Points on a hilly landscape, in no order, each with its height.
From any point a climber takes the steepest step (rise divided by distance) to one of its 2 nearest points. It stops when none of these is higher. Distance is the straight distance between rows; heights are no part of it.
j919 height 280: [ -3   5   0  15  22 -26 -16  31   0  -8  35   5  -5 -17  19 -27 -11   6
  19  10 -26 -28   0   5   7  -1   4   9  36]
j797 height 787: [  4  13 -15 -12  -2  28  -9  -6  -1  11  -2   9  -6  25  -4  -5  -4 -10
  -2   6  26  -3   9   9 -11  -2  -2 -12   3]
j338 height 790: [-22   7   0  26 -14  10   8  13 -18   3 -14  19  24  16 -18   5  11 -20
 -10  12  24  18  14  -1  -7  23  -2 -26  34]
j620 height 294: [ 18  15 -16  12   9  10 -10  18  11  -5  57 -18   8  12   7 -22 -19  26
  -1   9 -37 -23  -4  18  12 -14  -4   7  20]
j990 height 292: [-15 -14  26 -14 -12 -25   3   4  -6  -2  -7  -1  -8 -30  11  14  12 -11
   9 -24  -8  -5 -13 -10  11  -5   2  12 -13]
j785 height 361: [ 30  -1 -17  14  39  -3 -22   6  23 -17  10 -21 -18  -6  14 -22 -19  23
   9  11 -19 -17   6  13   3  -8   6  14   3]
j634 height 611: [-14  -7  -6  23 -27  27   8  22   0  18 -13  18   8   8 -13   6   6 -23
 -18   9  22   8   6 -13   5  18  -7 -13  13]
j514 height 571: [  5   5   8 -14 -14   7 -22 -50  -3  17 -21 -11  10  12 -14   4  -9  -5
  -9  -8  12 -11  32  31   3  -2   1 -17 -21]
j407 height 575: [  4 -34  24  32  -6 -24  -8  -5  20 -10 -35 -17   2 -37   0   6  -4   0
   5 -20 -22 -13   7   0  26   1  -1  24 -33]
j978 height 355: [ -5  -9  10  -1   1  31  25  28  13   7 -35  21 -21 -29  21  14  10 -32
   2   4  17  32 -26 -24  -5  -4   0   9 -16]
j166 height 466: [-24  14  -7  -9 -24 -12  10  34 -15  11  33  23 -17  -1   6  -6   7 -16
   6   8   6 -13 -13 -14   3  -5  -2   0  31]
j444 height 472: [  9   3   4   3 -12  16   5 -10 -15  10  18 -22  30  19   7   7   5  30
  -6  -2  -4  30  10  22   0  13 -14 -14   3]
j614 height 72: [ -3 -21 -17  36  -6  -5  16  15  -5  -5  -2  -3  10  10 -29   2   6  13
 -15   2 -12   0  -9 -37  21  24  -5  10  -7]
j938 height 395: [-19 -11  25   3 -11 -18  -5  21  -4   4  -2   6  -6 -42  27   3  12  -9
  15  -6  -9   7   4  -3   6   5   0  -2  10]
j857 height 741: [-12  15 -18 -30   4  -8   3 -14 -28   1  22  12   0  37 -28   7   1   8
  -8   1  15 -22  -9  -6 -20  -3   7 -13   6]
j268 height 432: [ -7  25 -16  -6  23 -15 -16  -6 -13  -4  34  15   3  28 -18 -23 -14   9
   5   9  -1 -41  12  21 -12  -2  10  -7  35]
j835 height 233: [ 20  11  -5  26  31   2  -7   9  -7 -12  25 -17  32  14  13 -26  -3  30
   3  17 -20  18  19  21  -3  14   5  -4  28]
j966 height 519: [ 12  -2  -6  -8   6  11  -2   0  29  -3 -20   8 -36  -8  13   2 -12 -21
  -1   0  19   1  -9  -6  -4 -20  -6  12 -13]
j103 height 360: [-12  16   3   0   9 -15 -25 -20 -12   3   7  13   2   6  -9 -25 -15  -8
  13   3   3 -35  31  30  -6   8   7 -11  28]
j183 height 278: [ -9   3  15  -5  33 -29 -26 -23  -9  -4 -22  11  -1 -19  -5 -19  -1  -6
  21  -1   2 -28  30  20 -14  10  19 -10   9]
j722 height 265: [ 24  18 -18  12  14  26  -6  22   7  -9  39 -25  21  11  11 -24  -6  27
  -4  19 -23   8   0  15   7   4  -5   1  26]
j572 height 425: [ -7 -10  17 -41 -42  -2   6 -28   1   3 -13 -10  -9  -4 -14  27  -3 -13
 -10 -29   2   1 -19 -10  13 -21 -12   6 -36]
j868 height 445: [ -5  -6  -5   4   9 -24  29  28 -17  -8  36   3   5   4   4  11   7  25
  -3  -6 -23   6 -30 -33  -1   3   1  12   5]
j120 height 162: [ 12 -16 -16  27 -18  21  11  44   9   2  13 -13   5 -13  24  -8   1   1
  -8   7 -12  27  -6 -23  26   7  -9  15  13]
j99 height 121: [ -3  -9 -24  34  12  -7   1   4  -3  -6   6   0   9  26 -34  -8  -7   9
 -13  12  -4 -16   0 -22   4  21   0   5   8]
j586 height 153: [  6   8  19 -38  25  12  -1 -47  -2  10 -46   3  -4   0 -10  18  10 -13
   0   6  23   8   7   5 -30  -6  20  -8 -43]
j380 height 582: [-16  22 -21 -20  -9 -10   4  13 -16   7  35  26 -12  20 -13  -6  -2 -11
  -6   7   8 -33  -9 -14 -11 -11   2  -2  21]
j22 height 79: [  7 -13   4  -9   2 -20 -12 -27  13  -6 -13 -12 -14  -5  -4   6 -13  10
   4 -17 -14 -23  -3   5   9  -9  -2  13 -32]
j117 height 198: [ 11  -8  -1 -32 -17 -17   6 -19  20 -18  -8   0 -36  -7   4   8 -11  -8
  -2 -26   0  -8 -35 -21   0 -38 -15  27 -31]
j881 height 397: [  4  -8  13 -17  12  10   9   4  33 -10 -39  17 -40 -32  25  11   7 -25
   5  -2  17  16 -27 -19  -9 -20   1  15 -29]
j977 height 359: [ -4 -13  27  15  36 -33 -19 -12   4  -5 -35   3   1 -38   3 -13   1   0
  24  -4 -12 -21  33  20   0  14  16  -1  -5]
j399 height 754: [ -4  22 -23 -20 -33  25  22  11 -12  14  53  -2   8  32  -6  -3  -1   9
 -11   2  -2   1 -17   0   1 -13 -13  -2  14]
j521 height 272: [  0  11 -11  18  -3  19  13  39 -10  -5  24   8  21  15   6 -13  13   2
   1  23  -2  31   2  -3  -5  13  -8 -12  45]
j569 height 131: [ 10 -15   1 -18 -17 -18 -10 -44  34 -19 -22 -15 -27 -14  -1   6 -20   4
   3 -28  -5 -14 -16   5   8 -40 -13  19 -35]
j244 height 729: [  4 -22  33  16 -13  -8  -8  -4  16   1 -21 -25   4 -47  29   9   2   6
   6 -22 -19  11   8  17  22  -4  -5  11 -22]
j19 height 538: [  6 -17  14  23 -31  -2 -16 -34  22   7  -7 -22   8 -10  -6   0 -22   1
  -3 -22 -10 -24  18  28  30  -2 -11   2 -21]
j890 height 219: [  7   2  11 -48  -2  12  -1 -41  12   8 -43   5 -25   1  -4  26   0 -26
  -8 -11  29   8 -10  -5 -17 -24   9  -2 -49]
j285 height 170: [ 15  -6 -23  35  30  -7  -7 -11  -7 -10  -8 -12  18  26 -23  -7  -6  23
  -3  14  -9 -11  12   0  -2  20  10  -5  -1]
j934 height 473: [-16 -14   3  18 -16  20   9  32   9  12 -22  20  -9 -26  11   8   9 -36
  -7   8  18  16   0 -18   4   9  -2  -2   1]
j563 height 561: [ -6   3  -5  17  16  19  13  18 -10  -3 -27  25  16  15  -4   4  22 -20
  -5  27  29  41   2  -8 -23  28   9 -25  26]
j343 height 601: [ 14  -5  -9  11  36  25  15  13  -6  -9 -37  13   4   9   0   1  21  -6
   2  34  21  45  -9 -14 -25  18  17  -5   0]
j566 height 645: [ -5  23 -13 -17 -13  11  29  20 -19   1  59   1  20  33   0   5   9  21
  -2   7  -6  25 -18  -2 -11  -6  -9 -10  28]
j372 height 776: [ 11  -9   7  14  35  14  13   5   0 -10 -43   2   9 -15  10   2  22   1
   6  17   1  37   0  -9 -19  20  16  -3 -20]
j142 height 37: [ -1  -5  -2  -6  10 -24 -16  -7   0  -4  14   1 -14  -7   4  -5 -10   5
  10 -10 -13 -29  -1   6   0  -6   7   6  -6]
j859 height 604: [-22   3  12  17   0  -4  -5 -13 -17   6 -21  12  27  11 -22   7  10  -8
  -5   3  16   6  27   9  -8  24   6 -26  20]
j411 height 667: [ 14   6  -7 -18   3  14 -19 -31  17  16 -18   1 -14  13  -2   0 -12  -8
  -1   2  22  -9  18  20 -10 -10   3 -10 -17]
j316 height 440: [ -7   5  10  -7  23 -11  -6 -32 -18   0 -31   6  12  18 -26   4  12   1
  -2   4  20  -6  18   4 -21  18  12 -17 -10]
j493 height 565: [ 16  19 -19  -3   8  22   3 -11 -11  -1  16 -15  26  46 -12   4   7  27
  -8  13   9  22   7  12 -18  10  -1 -14  10]
j669 height 320: [ 14   9 -10  17  35 -13 -20   9  15 -11  45 -10   5  -1  10 -30 -23  25
   9  14 -37 -35   4  21   6  -3   7   9  23]
j344 height 671: [ 14  15 -25 -12   8  36  11  -5  -5   6   2   3  -5  37  -8   5   2  10
  -3  14  24  21  -4   2 -17   4  -2  -4  -3]
j489 height 221: [  7   4 -11  16  -9  35  11  43   4   4   7   3   4  -5  19 -13   8 -11
  -3  22   6  40   2 -10   3  10  -7 -10  26]
j149 height 572: [-17  11   0 -37   8 -15  -4 -28 -34   2  -9   9   3  22 -30  12   5  -2
  -2  -8  23 -16   1   2 -19   2  10 -16  -9]
j475 height 637: [-12  16  -9 -29 -45   2   6  -3  -5  15  46  -2  -9  14  -5   4  -9  -6
  -5 -16  -8 -18 -17   1  15 -26 -14   8   5]
j708 height 309: [-12  -4  11 -31 -19   6   2 -22  -3  13 -31  10 -16  -1 -15  22   5 -31
 -10 -13  21  -6  -6 -11  -3  -8   0  -3 -20]
j122 height 542: [ -7   2  -5 -39 -31 -10   2 -19 -10   8  20  -5 -12   9 -10  12  -9  -2
 -11 -24  -1 -16 -18  -3   7 -16  -4   6 -16]
j170 height 288: [ -1  -6  15 -33 -13  -6  11   0  22 -16 -17   6 -43 -35  29  12  -1 -21
   8 -23   7   9 -32 -18   5 -35  -9  22 -22]
j552 height 506: [-11 -14  18  28   4 -15   8  26 -11  -5 -18   0  19 -25  10   1  17   7
   4   1 -10  19   5 -10   6  19   3  -2   4]
j449 height 352: [-17  15   2   4  -7 -19   6  32 -22  -6  27  15  13   1   7  -7  14   2
   7  11  -2   8   2  -4  -8   6   1  -7  51]
j24 height 109: [  2 -19 -14  30 -23  11  18  30   6   1  -3  -8  -3  -9  -1   5   2   1
 -14  -3  -8  16 -13 -35  27  10 -13  14  -8]
j480 height 624: [  1 -14  24   7 -17   3 -13 -15  15  11 -12 -13   4 -23  19   5  -8  -5
   2  -9  -4  -3  21  25  15  -5  -5  -5 -10]
j802 height 406: [ -4  -4  20  -3 -27  -5   1 -19 -15  14  19 -20  28   2   3  15  -1  21
  -1 -22 -17  10   6  18  22   9 -13  -5 -10]
j976 height 317: [ -8 -15  40 -26 -32  -7   7 -18   2  -4 -23 -10  -5 -35  12  26   8 -15
   0 -33 -10   7 -11  -8  12 -21  -4  11 -36]
j362 height 450: [  7 -19  10  34  15 -29 -23  -5  20  -6 -22 -11   0 -29   2 -12 -13   3
  11  -2 -18 -21  22  15  17   8   3  12 -10]
j550 height 497: [ -5  36 -31 -11   8   1  -8  15  -1   1  50  14 -10  27 -13 -26  -9   1
   0  18  -4 -41  -7   4 -13 -11   2   1  28]
j659 height 631: [ 13 -17   8  24  16   6   2   4   7   2 -30 -13  15 -18   5   1  16   9
   4   4  -3  22  12 -10   2  15   7   0 -25]
j190 height 428: [ 21  -7 -12  10  22   8 -18   5  32  -7 -13  -6 -29 -10  18 -14 -12  -6
  10   8   9  -4   8   6  -4  -7   1  11  -4]
j663 height 545: [ -8  11   2 -10   2 -14  29  13 -24  -2  50  -7  18  19   2  16   7  35
  -5  -4 -19  18 -23 -10  -6  -1  -6   1  18]

Where does a climber stop that starts at each point below?
j890: j399
j183: j244
j976: j399
j120: j380

Call two points neighbours if one is among the 2 nearest of the other. Go from one point of each pair to the other, from neighbour to neighbour, staying as high as possible. Name the lowest point that can't be avoided.
j338, j399: j990
j966, j372: j978
j380, j372: j316
j372, j338: j563
